Each row is a point on a tangle of strands that fork, close into loops and nearly touch. The rows are in no order.
Points whose rows are less than 68.1 apart are linked; no others are. Some points are linked to none.
J_20: [ 26.7  20.5  30.5  -3.9 -15.1  10.4 -35.0  21.7  14.2 -54.2 -29.0 -13.9
  15.7  24.4  36.9   7.7  12.2 -15.7  18.3  39.7 -33.1 -13.4  10.7  27.5
  -3.4  30.4  -8.0 -11.4  -6.7  13.4  18.8  -4.6  22.5]
J_219: [ -3.7  21.8  13.5 -16.2  18.5   2.5 -15.9   9.7  -8.2 -10.7 -27.7  -8.5
  -7.5  17.6  -7.0 -14.6   0.5   5.6 -18.1 -10.9 -10.9   0.3 -13.8   1.0
 -26.1  21.1 -45.0  -1.6  -8.2  -1.8  21.2 -19.5 -17.7]
J_845: [-25.7   8.6  -6.8 -18.5   4.7  23.3 -17.5  -6.7  -5.7  25.1   2.6   5.3
   2.0  11.1 -20.5  -0.2  11.1   5.2 -23.1  18.4  28.1  -6.9  -0.6  32.0
  -8.6  28.4 -33.9  -2.6   0.3 -16.1   1.0 -35.6 -28.3]
J_188: [ -5.5   7.6   5.6   6.6 -11.9  -0.5 -32.5  14.0 -27.6 -27.0 -27.3 -16.7
   0.7  11.1  -3.0  12.4  25.2 -21.7  17.8   7.7 -13.1   1.2  28.3  27.1
  -2.6  35.4 -12.8   0.9 -19.5  -5.0  26.2  19.4  10.1]
J_518: [-33.2  -5.8   0.3 -14.6   6.4  26.9 -13.2  14.6  -5.8  27.3  15.5  -0.3
  -0.9  -0.7 -12.9  11.1  12.2  -2.8 -22.1  13.4  26.4 -16.4   8.0  29.4
   3.1  39.2 -35.9  -3.0 -11.8 -11.5   7.5 -17.3 -14.2]
J_395: [ 15.5   2.4   0.9   9.3  14.9 -37.4  42.5  13.2  -2.6  -7.8 -12.3   3.7
 -17.3 -18.0 -11.7   0.3 -25.6  -9.7 -14.3 -42.1 -19.1   8.2  -1.5 -20.0
   0.5  -4.5 -24.0  11.7 -11.6  23.5   2.6   3.0  -9.8]
J_185: [ -9.3  -4.0  -6.9   3.1  -0.1   7.4  44.3  -3.5   6.4  27.8  26.8   2.2
   8.8   0.7  -1.6  -8.4   5.3  15.3 -16.5  -2.1   8.1 -18.4 -21.5   6.7
   3.6   4.4 -17.1   0.9   2.5  11.9  -4.7 -34.8 -19.8]
J_490: [  2.6 -38.2  -0.7   7.9 -11.6  -3.3 -28.0   4.6 -22.8  17.0  36.4 -30.0
  15.1 -18.1  -9.0  31.6  28.7 -17.9  12.8 -32.3 -18.4   0.4  41.3   6.9
  26.3  15.3  16.4   7.0  -7.0 -10.0  19.0  31.0  12.8]
J_685: [  5.9 -16.7  -2.1 -12.6   5.1 -12.3 -14.9   6.2 -25.1   6.6  15.7  -0.4
   2.1  -9.1 -32.8  18.3  15.3 -22.6   6.8 -33.3 -20.8  -1.9  43.1  34.6
  -0.4  28.0 -26.4  -5.0 -18.9  17.9  -1.6   5.6 -21.6]
J_514: [ -3.4 -26.9  -2.1  15.2 -27.4  -2.4 -38.0   6.7 -34.5  -3.6  16.7 -25.7
   8.7  -7.3  -8.4  26.9  36.4 -26.9  19.4 -29.6 -11.4  -1.4  44.5  29.0
  17.1  19.1  -5.5  15.2 -14.3 -16.4  25.4  24.8   0.8]
J_878: [ 17.3  -3.9   2.2 -11.0  11.4  -5.3  14.8  10.4   1.8  27.9  30.0   8.2
  24.0  -9.6  10.3  25.2  -5.6 -14.1  -5.0 -18.5 -19.6  -9.8  22.6  12.8
   6.7  29.2 -15.2  -6.9  -8.0  50.1  -1.5  -9.9 -10.8]
J_197: [ 18.9 -11.4  17.8  -4.1   7.4 -18.2  -6.1  21.6  -5.3 -13.2   8.9  -4.9
  21.2  -0.6  31.1  23.4  -8.7 -18.9  17.4 -21.6 -45.7   8.0  23.7   6.4
   9.1  14.9  -8.4 -12.6  -8.0  49.5  13.0  19.3   7.7]
J_117: [ 24.5   6.7  -2.5   9.9   4.4  -3.4  17.1  -6.5  13.3 -18.9 -16.3  21.2
 -10.9  -4.3  10.9  11.9 -12.9  -1.2  14.3  10.7  -7.5   0.0 -13.5 -29.0
  12.1 -29.4  27.8   9.4  14.5  25.0   2.3  11.5  20.4]
J_312: [-13.5  -6.5  -9.3   4.6  -8.0  22.2 -16.0 -20.8  -4.2 -13.7  -9.2   1.3
   0.0   4.4   4.9   1.5  21.9  -1.8  11.2  29.6  33.5  13.2  -6.7 -21.6
  15.3  -5.3  27.3  -6.6   6.9 -56.4   3.4  16.0  31.6]
J_211: [-12.1  29.2 -36.0   9.3  -5.0 -19.6 -10.7 -10.0  10.6   9.8 -14.6  11.1
 -40.5   3.9 -49.9 -15.2 -13.4  -2.4   7.2 -10.2  15.6   9.4 -22.5  -9.6
  -8.5 -29.8  15.6  25.6  16.0 -20.8 -38.5  20.5  16.5]
J_258: [ -9.7 -30.1  -7.7  26.2  -2.5   0.8  53.0 -27.3  13.2  29.8  27.4  -6.8
  10.7 -14.3  16.7 -22.2  -7.5  30.6  -5.3  -1.1  11.2 -13.7 -19.3  -6.7
  19.5 -39.7  38.3   7.6  10.1  -0.2 -12.4 -22.2   4.3]
J_303: [-30.9   8.7 -34.8 -15.0 -11.9 -20.5 -27.1 -21.2 -13.4  15.5   0.7  22.7
 -23.9  -2.0 -34.4 -11.5  15.7  10.5   3.5   6.7  31.7  19.5  33.3  16.7
 -18.8 -14.1   1.0  -7.9 -13.6 -37.3 -37.5   6.3 -17.1]
J_468: [ -8.6 -11.7  -4.5  13.8 -12.2   2.0  54.2 -32.1   5.7  24.1  23.7   5.3
   0.8   4.3   6.2 -24.1 -15.0  30.3   2.7  -1.8  12.4 -16.1 -16.1  -3.5
   1.6 -46.8  22.2   2.0   1.7  10.8 -12.0 -24.2  -4.8]
J_594: [-23.0 -13.8   9.6   5.8   2.1  21.2  22.4   1.6 -12.0   0.1   6.5 -24.1
  -3.5   3.6  22.0 -21.3  -2.2  23.8  -6.4   6.6  15.7   7.2 -50.5 -19.1
   9.4   5.5 -12.8  15.4  -9.8 -18.9  -6.2  -2.5  -0.9]
J_367: [ -1.4  -3.0  -7.9  12.8 -31.1 -10.0 -38.9  -7.3 -41.0 -28.4 -11.6 -18.0
   5.2  11.5 -13.6  17.7  37.3 -32.0  24.9  -9.6 -11.4   0.1  38.2  39.9
   5.8  21.8 -12.1  13.5 -18.1 -14.1  22.1  22.4 -11.2]
J_413: [-19.0 -16.0 -10.9  15.4  -9.1  15.5  33.9 -33.5  26.8  44.2  38.2  -1.1
  16.4 -12.8  11.9  -1.6   9.5   2.6 -20.1  18.0  29.4 -14.6  -8.4  -5.2
  18.4  -8.2  19.8  -6.0   7.2 -17.5 -14.2 -26.1   2.0]
J_872: [  4.6  34.4 -16.0  11.9  -2.1 -23.2  25.3 -11.0   1.8   0.5 -28.1  -8.5
 -33.1  -1.6 -40.3 -15.0 -32.6   6.9 -11.9 -26.1  -6.8  -1.9 -26.5 -19.4
  -8.1 -18.2 -15.3  26.8   6.4   8.9 -12.3   4.0  -1.8]
J_550: [ 22.5  -6.6  17.5   5.7  -0.2   8.1  -0.5  23.3  20.6 -39.3 -17.0  -0.2
  20.0  -0.4  43.2  24.9 -10.9 -11.8   3.9  23.7 -31.8  10.2 -15.0 -12.7
  15.4   2.6  23.1   0.7  18.8  18.2  11.2  13.2  24.3]
J_711: [ -7.3  19.0   1.5 -12.5  11.3   6.6 -28.8   6.7 -16.9 -21.2 -35.1   2.8
  -4.1  17.8 -10.4 -13.1  15.3   3.5  -6.3  15.3  -6.8   1.2  -7.5   6.8
 -18.6  22.6 -20.5 -10.1  -0.6 -12.2  20.4 -12.1  -4.0]
J_435: [ 29.8  15.5   6.9 -13.4  14.1 -10.3   6.3  -5.4   7.9 -10.2  -0.9  26.6
  10.3  13.9  16.4   2.2 -16.5  -0.6   7.3  -1.3 -15.7 -16.8  15.1   0.9
 -22.6 -11.8 -13.0 -18.7   0.4  51.9   8.0 -14.3 -19.1]
J_939: [-14.7 -12.2  -1.9  -9.9  -9.6  13.0  -8.8 -18.5  -7.2   3.4  14.1   9.3
   4.2  -0.1   3.8  -8.5  14.0  -1.8   8.7  16.1  29.1  11.3  16.9  -9.4
  12.2 -10.4  19.2 -15.7  -6.2 -40.6  -1.8  15.0   4.9]
J_430: [ -3.6   1.8  -6.2  14.6  -5.9 -17.0  55.0 -15.2  -5.7   4.1   9.6  -1.0
 -21.1  -5.1  -6.7 -27.2 -25.8  30.5  -1.9 -16.1  -5.2 -16.1 -22.0  -7.7
  -4.7 -41.8   7.4   2.3  -2.6  27.4  -8.7 -25.3  -7.0]
J_662: [  5.4 -12.4  31.6  -2.3   2.1   5.6  -3.2  34.9   6.2 -19.2   7.0 -13.5
   9.4  -1.2  48.7  -2.7 -25.3   3.5 -13.4  -0.8 -23.4   8.1 -31.2  -7.5
   7.9   6.7 -11.1  -0.5   5.2  18.6  13.4  -6.1   1.8]
J_15: [ 12.1 -10.0  18.1  14.0 -14.8  14.1 -14.7  47.1   4.9 -30.4 -31.3 -15.9
  20.1   5.9  10.2  25.7  10.7 -23.2  20.4  17.3 -14.5   9.1  -5.6   4.1
   9.7  36.0  21.8  20.7  14.3  -7.1  15.3  38.3  36.4]
J_210: [-14.8   3.9 -20.4  -8.7  -6.1   6.2  15.6 -14.2   3.4  27.8  30.6  16.8
   2.6  -9.6 -22.8  -0.4  14.9  -4.7 -20.1   9.2  29.7  -7.1  17.9  19.1
   2.3  11.8 -13.8 -12.9   1.7 -10.7 -16.0 -16.0 -21.9]
J_543: [ -0.9   3.4 -20.0  -2.7  -2.9  -7.0  -5.9  14.0  -5.3 -16.6 -37.9   4.7
 -14.5  -3.7 -47.8  -3.4  -1.7 -10.6  17.2  -8.3  14.7  16.5 -12.9  -3.7
  -0.5   5.1  16.9  15.0  20.1 -31.2 -13.2  37.6  17.4]
J_136: [  3.4 -30.8  10.1  -0.7   6.3  -5.9 -15.6  17.5  -6.1  24.9  33.3 -23.6
  21.8 -17.3   5.8  29.8  17.2  -8.5   1.5 -22.8 -19.9   3.2  31.8   1.7
  22.5  17.9  15.3   2.6 -12.9   5.8   8.3  25.3  10.7]
J_139: [  3.2   2.8  26.6 -13.4  13.0   1.7   4.4  26.6  -0.1  -9.5  -8.5  -5.9
  -3.2  19.0  16.8  -7.9 -16.7  -2.5 -17.9  -9.6 -17.9  -2.9 -22.8  -1.3
 -17.9  21.7 -46.9   1.6  -6.4  14.5  15.5 -15.2 -14.3]
J_621: [  0.2  40.5 -10.8  -0.5  -3.5  -3.1   5.2 -28.2  -4.2   3.3  -4.0   6.7
 -23.0  16.4 -13.7 -28.8  -8.2  22.8   0.1  -4.6   0.2 -11.9 -19.1 -10.2
 -30.0 -35.3  -5.2  -2.2   4.2  16.1  -7.4 -16.9 -13.9]
J_606: [-10.7  -0.1 -13.5 -10.7   8.4 -25.2   4.4   2.9  -9.4   1.3  -4.9   4.7
 -22.2 -11.3 -32.9 -13.5  12.7  -7.2  -6.2 -23.0  18.2  20.6  11.4  -2.4
 -11.5   1.8 -21.7  -5.5 -13.0 -15.3 -12.3  11.7  -7.4]
J_806: [ 13.1  38.6 -17.3  -2.3   6.9 -21.6  -0.1  -1.4   8.7  -6.1 -40.4   7.7
 -27.6  -2.4 -50.2  -5.4 -21.4 -10.7  -7.6 -24.8 -12.0   3.2  -9.0 -14.6
 -19.3  -6.9 -13.5  15.5  15.6   7.6  -6.4  14.2   1.3]
J_513: [ 12.5 -21.4   4.1  16.5  20.9 -31.9  16.2  17.6  -2.5  19.2  26.8  -6.5
   9.6 -32.5  14.6  12.6   3.5  -5.8  -5.7 -36.1 -10.3  17.8  16.0 -13.2
  29.0  -2.0  19.2   2.7 -16.2  17.0  -2.9  19.1   3.6]
J_875: [  7.0  -9.5   0.2   5.3   3.3  -5.5  19.4  -3.2   7.0  -6.0   0.0  13.2
  -0.6  -6.5  27.2  -0.7  -6.1  -0.8   1.2  -0.9  -0.3   7.1 -12.2 -26.4
  13.4 -22.3  18.7  -0.4  -0.2  11.0   4.4   8.2   7.9]
J_896: [  0.3  -4.9  37.5  -7.2   1.4  17.1  -4.0  33.0   3.4 -31.7  -1.3 -25.3
   0.1  12.9  35.8 -10.3 -31.3   3.2 -18.6   8.0 -25.2   8.5 -42.7  -2.2
  -8.0  21.1 -34.2   4.2   0.4  15.4   9.9 -12.4  -3.2]
J_507: [-15.1  22.3 -15.1 -14.8   4.2  25.2  -4.7 -21.7   1.3  24.6  -0.8  10.7
   6.5  19.2 -14.7 -14.9   7.6  18.6 -17.9  20.8  18.0 -17.7  -6.6  22.8
 -26.0  11.9 -30.5 -10.9  10.7  -6.6  -2.8 -44.2 -39.9]
J_971: [ 32.2  20.3  -1.5   2.7   9.2   1.6 -11.6  18.8  11.3 -21.6 -39.1   8.3
 -11.4   9.9 -35.6  -1.8 -12.8   3.7  27.8   1.7  -0.7  -8.1 -21.1 -18.2
 -11.9 -19.9  25.1  21.9  25.7  -6.1  -5.3  11.9  12.6]
J_110: [  2.2 -18.7  30.1  -3.8 -18.0  18.5 -29.7   7.9   0.3  -8.4   7.2 -18.1
  25.0  13.8  42.2  27.3   7.1 -15.4  21.3  12.0 -25.5  -6.5  29.4  18.1
   5.3  18.2  10.9 -10.8  -7.7   4.9  23.8  17.3  16.0]
J_587: [-16.3  -3.3 -24.6  -7.2 -16.6   7.6   4.3 -49.8  13.5  29.8  26.5  24.0
  -5.7  -3.0 -10.8  -9.7   3.3   4.7   8.3  24.6  48.4   0.8  23.2   5.6
  -7.9 -28.8  20.0 -10.6   4.1 -40.4 -31.0 -11.1  -8.0]
J_318: [ 32.0  23.7  20.3 -16.9  10.9  -7.6 -13.5  -2.0  16.4 -29.9 -23.6  21.5
  10.5  23.5  28.1  -4.8  -8.0   4.0   6.8  25.2 -29.5 -20.5   4.5   2.2
 -29.8  -8.0 -15.9 -19.5   2.7  44.9  16.9 -23.4  -3.0]
J_868: [ -0.9 -15.1  10.1   7.9  15.6 -11.2  19.6  32.9  -3.1 -10.9 -14.6  -6.5
  -8.8 -13.3  16.0   7.0 -12.0 -10.3 -14.4 -12.0 -15.7  18.9 -22.3 -19.8
  12.8  12.0 -13.2  13.9   1.5   3.6   8.9  10.8   8.6]
J_972: [-12.7 -23.7   0.8  24.5   5.3   3.5  55.0  12.1   7.8  40.1  29.6 -14.1
   8.9 -19.0   5.3   4.5   2.7  17.8 -32.3 -17.8  -4.9 -12.4 -21.1   2.0
  16.6   1.7   2.9   6.5  -0.1  13.4  -6.7 -30.8  -6.3]
J_802: [ 25.6  43.6   1.0 -11.6  12.0  -5.9 -27.1  -4.8  10.8 -26.3 -40.6  20.4
  -2.8  14.6  -2.8 -11.3  -1.6   3.1   1.5  15.8 -28.8 -17.9  -4.7  -5.2
 -31.8  -6.4 -17.1 -10.9   2.1  31.1  11.5 -23.3  -2.3]
J_818: [ 27.0  30.6  -5.0   8.3  15.7 -11.5   0.8   9.3  12.8  -4.4 -35.9   7.7
 -24.4   4.5 -50.7  -6.5 -34.3  -8.9  16.5 -18.9 -10.6   2.8 -15.8 -19.3
 -10.9 -29.1  17.0  29.6  21.9   2.6 -12.0  19.3   3.3]
J_426: [ -5.7  34.6 -10.3  10.8  -3.9 -14.9  31.5 -23.5  -7.4  -4.0  -7.8  -9.9
 -31.4   5.4 -22.5 -30.7 -22.1  23.3  -2.3 -12.0  -5.2 -12.4 -31.6 -20.8
 -16.5 -27.5  -1.4  14.4   0.2  15.9 -12.8 -15.3  -4.7]
J_228: [ 12.2  40.8  -6.4  -7.3   8.4   0.0  -6.9 -13.9   0.4 -13.4 -20.8  10.9
 -16.5  10.4 -10.7 -20.6  -8.8  11.2  -4.3  -0.7 -10.2  -9.8 -18.9 -18.3
 -27.4 -16.9 -14.3  -2.3   5.8  19.7   7.4 -18.4 -12.4]
J_36: [-10.9  15.1 -15.4  -6.7 -13.4   0.7  -9.7 -42.3   3.6   9.7  15.3  24.3
 -14.9  12.8 -10.4 -18.7   4.5  13.8   6.2  17.0  39.6  -1.0   8.5   2.0
 -11.8 -34.2  10.7 -11.1   5.3 -25.8 -24.0  -9.6 -11.8]
J_165: [ 18.5  -8.3  39.0  -3.1   1.3   9.4 -16.2  31.5  17.4 -16.3   9.1  -8.6
  23.8  10.0  51.9  11.1 -20.9  -9.2  -1.7   6.9 -30.9   2.2  -1.4   6.8
   6.4   8.4  -4.1 -19.5   6.4  35.6  14.8  -1.5   2.4]
J_9: [-22.3  -0.8 -16.6 -11.4   1.3 -12.7 -17.6  -4.5 -14.2  16.0   4.1  10.3
 -15.2  -7.1 -36.4 -14.6  19.4   1.8  -4.9  -5.0  29.4  20.1  26.3  23.6
 -14.4  10.4 -17.5 -12.4 -14.4 -32.2 -23.4   9.4 -17.7]
J_987: [ -0.1  23.5   0.8  -6.5   0.1   0.3 -24.2  17.9 -12.7 -29.9 -48.7   0.0
   0.4  11.3 -22.1   2.7  19.9 -17.1   8.3  16.3 -13.6   3.9   5.4  13.7
 -11.3  36.7 -10.3   0.0   1.7  -6.6  19.2   5.8  10.8]
J_143: [ 22.3 -17.1  33.3  -2.6   2.6 -14.0 -20.4  33.4   6.0   2.9  23.0 -26.9
  31.4 -10.2  36.8  35.9 -24.1  -6.1   3.1 -23.5 -45.2   8.0  22.8  11.9
  19.4  17.0   1.2  -5.6   2.0  56.1  12.5  15.1  11.7]
J_498: [ 20.3 -13.0  46.2  -3.9  -8.7  16.5 -22.8  10.1  27.7 -24.8   6.5 -18.5
  32.1  10.0  61.2  21.3 -18.0  -9.8   7.6  19.3 -35.6   8.0  14.3  -3.5
  13.8   9.4  17.4 -21.3   6.4  33.1  17.6   2.7  17.2]
J_813: [ -8.7  35.5 -16.3 -12.6   0.5  15.7 -26.2 -31.0   1.5  12.4  -5.9  19.2
  -5.2  16.8 -15.1 -26.3   3.3  25.6  -7.4  10.0  16.3 -10.7   3.0  12.5
 -32.2 -15.0  -7.6 -16.0   8.6 -10.4  -6.7 -36.1 -32.7]
J_499: [  3.4 -25.4  16.1   5.0  18.0 -15.1  -6.5  25.0   1.4  10.2  19.3 -16.4
  15.8 -17.0  30.9  18.4   1.9  -4.4  -5.2 -18.1 -19.1  16.7  10.9 -12.2
  32.1   4.8  22.7   1.9 -11.2  11.2   6.3  27.8  16.5]
J_196: [ -5.9  -9.8  26.9  -9.4  -9.0  21.2 -30.6  22.0  -7.7  -3.9  -0.6  -6.1
  14.9  16.8  21.9  13.0   2.3 -10.9   6.6  14.2  -3.7  -9.4  18.0  30.7
  -2.1  31.7 -10.3 -12.6 -13.2   2.3  21.9   3.1   1.9]
J_910: [-11.4   0.3 -22.2 -18.2 -22.4  -2.2 -25.1 -52.4  -5.8  12.4  12.7  20.5
  -0.5   2.9 -22.1   7.1   7.8  -6.3  14.4  21.9  15.9   4.8  53.9  20.1
 -16.1 -14.1  22.4 -14.5  -1.8 -26.4 -22.2  -0.8 -22.9]
J_858: [-28.9 -21.4   1.8 -12.3  -0.2  26.0 -22.5  33.8 -10.2  26.5  16.9 -16.0
   2.0 -19.4 -16.3  26.4  15.8  -3.7 -17.7  -3.3  23.1 -11.0  20.3  31.2
   9.3  42.5 -25.0   1.1 -23.3 -12.6  10.1   2.9   2.1]
J_378: [ 14.2 -21.6  40.2   4.9 -17.3   3.2 -34.8  12.1  13.3 -16.3  13.0 -35.6
  35.0   7.2  48.2  33.7  -7.0 -12.3  16.6   6.3 -43.3   1.7  26.4   4.0
  13.8  18.6  17.6  -8.2   0.4  26.5  25.3  22.8  22.2]
J_781: [-23.7  14.9 -38.1 -14.7 -14.5 -10.1 -23.9 -36.1  -5.9  28.3   7.5  26.4
  -2.6   2.7 -31.6  -3.0  11.4   5.2  -0.5  16.3  26.1   7.0  43.9  32.0
 -22.4  -8.3   2.8  -6.4  -4.2 -21.4 -37.7  -9.0 -31.8]
J_394: [-19.5  -9.4 -21.6   4.7 -16.6  17.6  26.2 -47.1  23.0  39.6  36.1  17.9
   5.0 -15.5  -2.8  -2.9  12.5  -4.1  -5.9  18.1  40.9  -8.1   9.4   0.7
   6.7 -13.1  15.2 -10.4   6.1 -33.7 -26.9 -21.4  -4.6]
J_467: [ -9.9 -11.3   1.7   3.6  -6.0  34.4  -6.1 -24.9   3.5 -11.8  -1.6  -3.5
   3.1  10.3  23.4  -6.7  11.8   8.6  11.8  38.5  25.4   2.2 -30.5 -34.6
  12.9 -15.8  26.9  -4.7   5.2 -53.4   1.8   3.3  26.8]
J_390: [  2.3   9.3  -1.3  -5.2  10.1 -27.2  21.3   5.0  -7.0 -10.0 -13.5   6.9
 -17.8  -8.1 -19.0 -12.5  -4.2  -9.0 -11.9 -26.8   0.8  10.6  -4.2 -12.3
  -7.8  -4.4 -21.3   2.2  -5.2   7.5   2.9   5.2  -7.2]
J_702: [  3.3  23.3 -19.9  -1.9   5.9 -14.0  -3.4   7.5  -2.2  -9.5 -41.0   0.3
 -19.8  -3.6 -50.2  -4.4 -10.3 -11.7  -2.7 -22.0   1.8  12.6 -14.5 -16.4
 -14.3   5.5  -7.4  13.6  13.7 -24.1  -8.1  22.9   5.1]
J_214: [-11.0  18.3 -31.5   4.8  -3.8 -18.0   1.5 -18.8  -2.6  -4.8  -5.8   7.6
 -30.3  -5.5 -27.8 -23.6  -1.1   2.9  -0.3  -4.9  26.5   8.8 -21.2 -15.2
  -5.2 -31.1   5.4   3.8   5.7 -16.9 -24.4  11.3   6.8]
J_44: [ -2.0  30.2 -17.6 -11.0  -6.0  -2.1 -31.5 -31.8  -3.7  -3.0  -8.8  19.2
 -13.8  12.7 -16.6 -17.9   9.5   7.7   4.3  17.3  22.8   5.0  23.3   6.4
 -21.9 -17.8   5.9 -18.0   2.2 -17.1  -8.4  -7.4 -13.8]
J_180: [-16.5  15.0  -7.6  -9.4   4.2  15.2  30.3 -13.1   0.2  23.9  14.0   1.3
   2.1  13.0 -13.5 -15.1   3.0  19.3 -24.0   4.9   6.3 -24.9 -20.3  15.5
 -24.3  20.0 -36.5  -1.0   6.1  12.8  -4.7 -42.2 -34.2]
J_191: [-11.1 -29.2 -13.8  38.7   3.6 -11.8  48.6 -15.5  -1.5  18.1  16.9 -12.7
  -7.4 -26.7  17.0 -29.3  -2.6  26.5  -5.1 -15.0   9.9   3.2 -22.7 -16.2
  24.9 -33.2  33.6  14.5  -1.0  -7.5  -9.4  -9.1  10.2]
J_710: [-16.6 -30.5   8.6  -1.7  -1.7  10.8 -24.2  32.4  -5.5  25.8  24.2 -24.2
  12.4 -18.7   2.2  26.6  15.3  -2.6  -7.6 -11.4   6.9  -3.1  21.8  13.0
  17.4  31.2   1.3   2.0 -18.5  -6.1  10.6  20.1  16.4]
J_984: [  8.1  -8.9  12.0   1.0   1.9   4.4  -2.2  13.3   5.7 -20.8  -6.1   2.3
  11.9   5.7  37.0  10.0   2.0  -9.8   2.1  15.1 -11.6  10.2  -6.4 -16.9
  12.1  -2.3  15.5  -5.3   2.2   7.5  13.7  12.9  18.4]
J_716: [  9.9 -12.7  13.4  -9.1  16.3 -11.9   5.9  21.8  -4.9   2.7   9.7   6.1
  12.1  -7.1  11.1  10.5  -5.9 -12.1   0.0 -24.2 -14.8  -0.4  17.7   2.8
   8.2  18.3 -14.6  -5.8 -15.1  31.5  11.8   9.3  -5.6]
J_933: [ 45.1  -4.4   8.7   7.6   7.0   3.7   9.1  17.6  22.2 -28.4 -32.4  18.1
  -1.9  -5.6   9.7  22.1 -23.3   3.4  28.6  14.1 -17.6  -2.5 -15.5 -16.7
  11.5 -37.1  39.9  24.5  30.8  19.0  -1.8  20.5  21.6]
J_752: [  1.3   5.3  14.6 -16.2   8.1  17.7 -22.6  13.4  -9.6 -20.1  -6.5   4.8
   7.9  23.8  19.1  -6.5   6.8   0.1   0.8  23.7   1.1  -9.5  -2.6  12.5
  -8.8  13.6 -13.1 -15.3  -6.0  -6.3  17.6 -10.1  -2.2]
J_296: [ -7.9 -18.0  18.7  -4.2  16.7  -3.9  16.2  37.2  -4.1  15.2   7.1 -12.8
  -9.2 -14.8 -10.8   6.9  -0.1  -6.9 -24.5 -36.0   3.8   7.0   9.7   2.1
  -4.9  27.0 -37.1   8.6 -21.3   1.7   7.8  -2.2 -10.7]
J_562: [ 16.5 -10.0  -1.9  19.0  19.8 -45.9  39.5  20.1  -4.0   9.9   8.4   3.3
  -7.1 -36.8   5.4   7.5 -12.4  -5.5  -6.1 -44.5 -12.9  15.9  11.0 -16.0
  15.6  -8.3   4.3   6.0 -14.4  29.4  -0.9  10.1  -3.5]
J_811: [ 21.3   3.1  -4.2   1.2   0.2  13.6  -7.9  21.4   5.1 -27.4 -39.1   5.9
  -3.5   9.1 -29.9   4.0  -0.8   0.3  31.2   6.0  11.8   3.0 -16.0 -12.1
  -4.0  -5.8  34.9  16.6  24.3 -26.7  -3.4  24.9  21.9]
J_203: [-20.1  -5.2   0.3   6.6   2.4  29.9  -3.8  -6.2  -9.8 -14.7  -6.6 -11.5
  -3.6   5.6  17.5  -9.4   4.9  14.1   1.2  22.4  18.3  10.7 -49.0 -28.8
  15.0   0.7   2.1  12.2   4.7 -38.5   1.9   6.2  15.1]
J_40: [ -6.8 -13.6  -7.5 -12.5 -17.5   6.8 -17.0 -40.1 -11.5  -5.8   6.2  11.3
   0.6   0.0  -6.7   4.8  14.2  -9.4  20.9  22.3  20.7  11.8  38.1   3.9
  -0.2 -13.7  28.6 -18.2  -3.8 -35.2  -5.1  11.4  -4.2]
J_251: [-14.6   3.9 -19.6   4.9  -5.9  -2.3  10.4 -22.4  -6.3   5.5  12.5   7.7
 -17.2   3.2 -12.5 -28.0   8.2   9.9   2.5   1.0  37.9   6.3 -15.3 -10.9
  -2.2 -22.0  -0.1  -4.0  -1.8 -31.0 -17.4   2.6  -0.2]
J_462: [-12.0 -27.7 -16.5  32.5   4.8 -15.8  25.4 -15.4   2.9  11.5  12.2 -12.9
  -7.0 -27.0   9.4 -20.1   9.7  10.1  -8.0 -10.5  30.3  14.4 -18.7 -22.2
  30.2 -31.2  27.9  11.8  -2.4 -27.6 -15.5  11.9  19.7]
J_520: [-16.0 -10.2  -5.0   4.8  -4.6  14.4  23.9 -18.4  -9.0   8.9  16.5  -6.3
  -0.5   2.6   3.1 -25.6   1.6  26.1  -3.5   4.4  30.2  -4.8 -31.0 -14.8
   2.3 -14.1   0.0   3.4  -1.5 -22.7 -11.2 -10.1  -3.6]
J_200: [ 37.3  -5.3   9.0   2.2   3.0  14.4  -0.6  27.5  25.6 -42.0 -31.9   8.0
   9.3   4.5  23.7  16.1 -14.9   1.9  18.4  27.5 -22.8   2.2 -32.8 -15.2
   7.7  -7.3  26.1  18.3  27.1   2.3   1.1   7.2  20.8]
J_620: [ 20.5   8.4  -1.0 -16.4   8.5  -3.8  12.0 -13.6   5.5  16.0  17.8  24.9
  19.2   3.6   6.6  16.4  -7.4 -12.7   2.2  -0.8 -12.4 -20.5  21.6  16.1
  -5.3  14.2 -14.0 -19.0  -2.4  47.5   1.3 -13.0 -17.2]
J_182: [-23.1 -16.2  -9.6  26.8  -3.6   8.4  53.1 -16.6  19.6  46.3  46.5 -11.5
  12.5 -17.3  20.1   4.1  13.6  16.0 -37.1  10.8  -1.0 -22.9 -21.1  -3.6
  26.1  -2.1  15.3  -4.7   3.3   4.2  -4.1 -41.0   4.4]

How many points has the smallest loop of links through each point below? Write 0 if it is on no loop.
J_984: 6
J_180: 11
J_562: 27
J_806: 6
J_214: 0

Name the points in between on the shortest way along the links from the first point to the second, in order.
J_251 / J_711: J_36 J_44 J_813 J_507 J_845 J_518 J_858 J_710 J_136 J_490 J_514 J_367 J_188 J_987
J_910 / J_251: J_40 J_939 J_312 J_467 J_203 J_594 J_520
J_136 / J_312: J_499 J_513 J_562 J_395 J_390 J_606 J_9 J_303 J_781 J_910 J_40 J_939
J_430 / J_143: J_426 J_621 J_228 J_802 J_318 J_435 J_620 J_878 J_716 J_197
J_462 / J_543: J_191 J_258 J_468 J_430 J_426 J_872 J_806 J_702
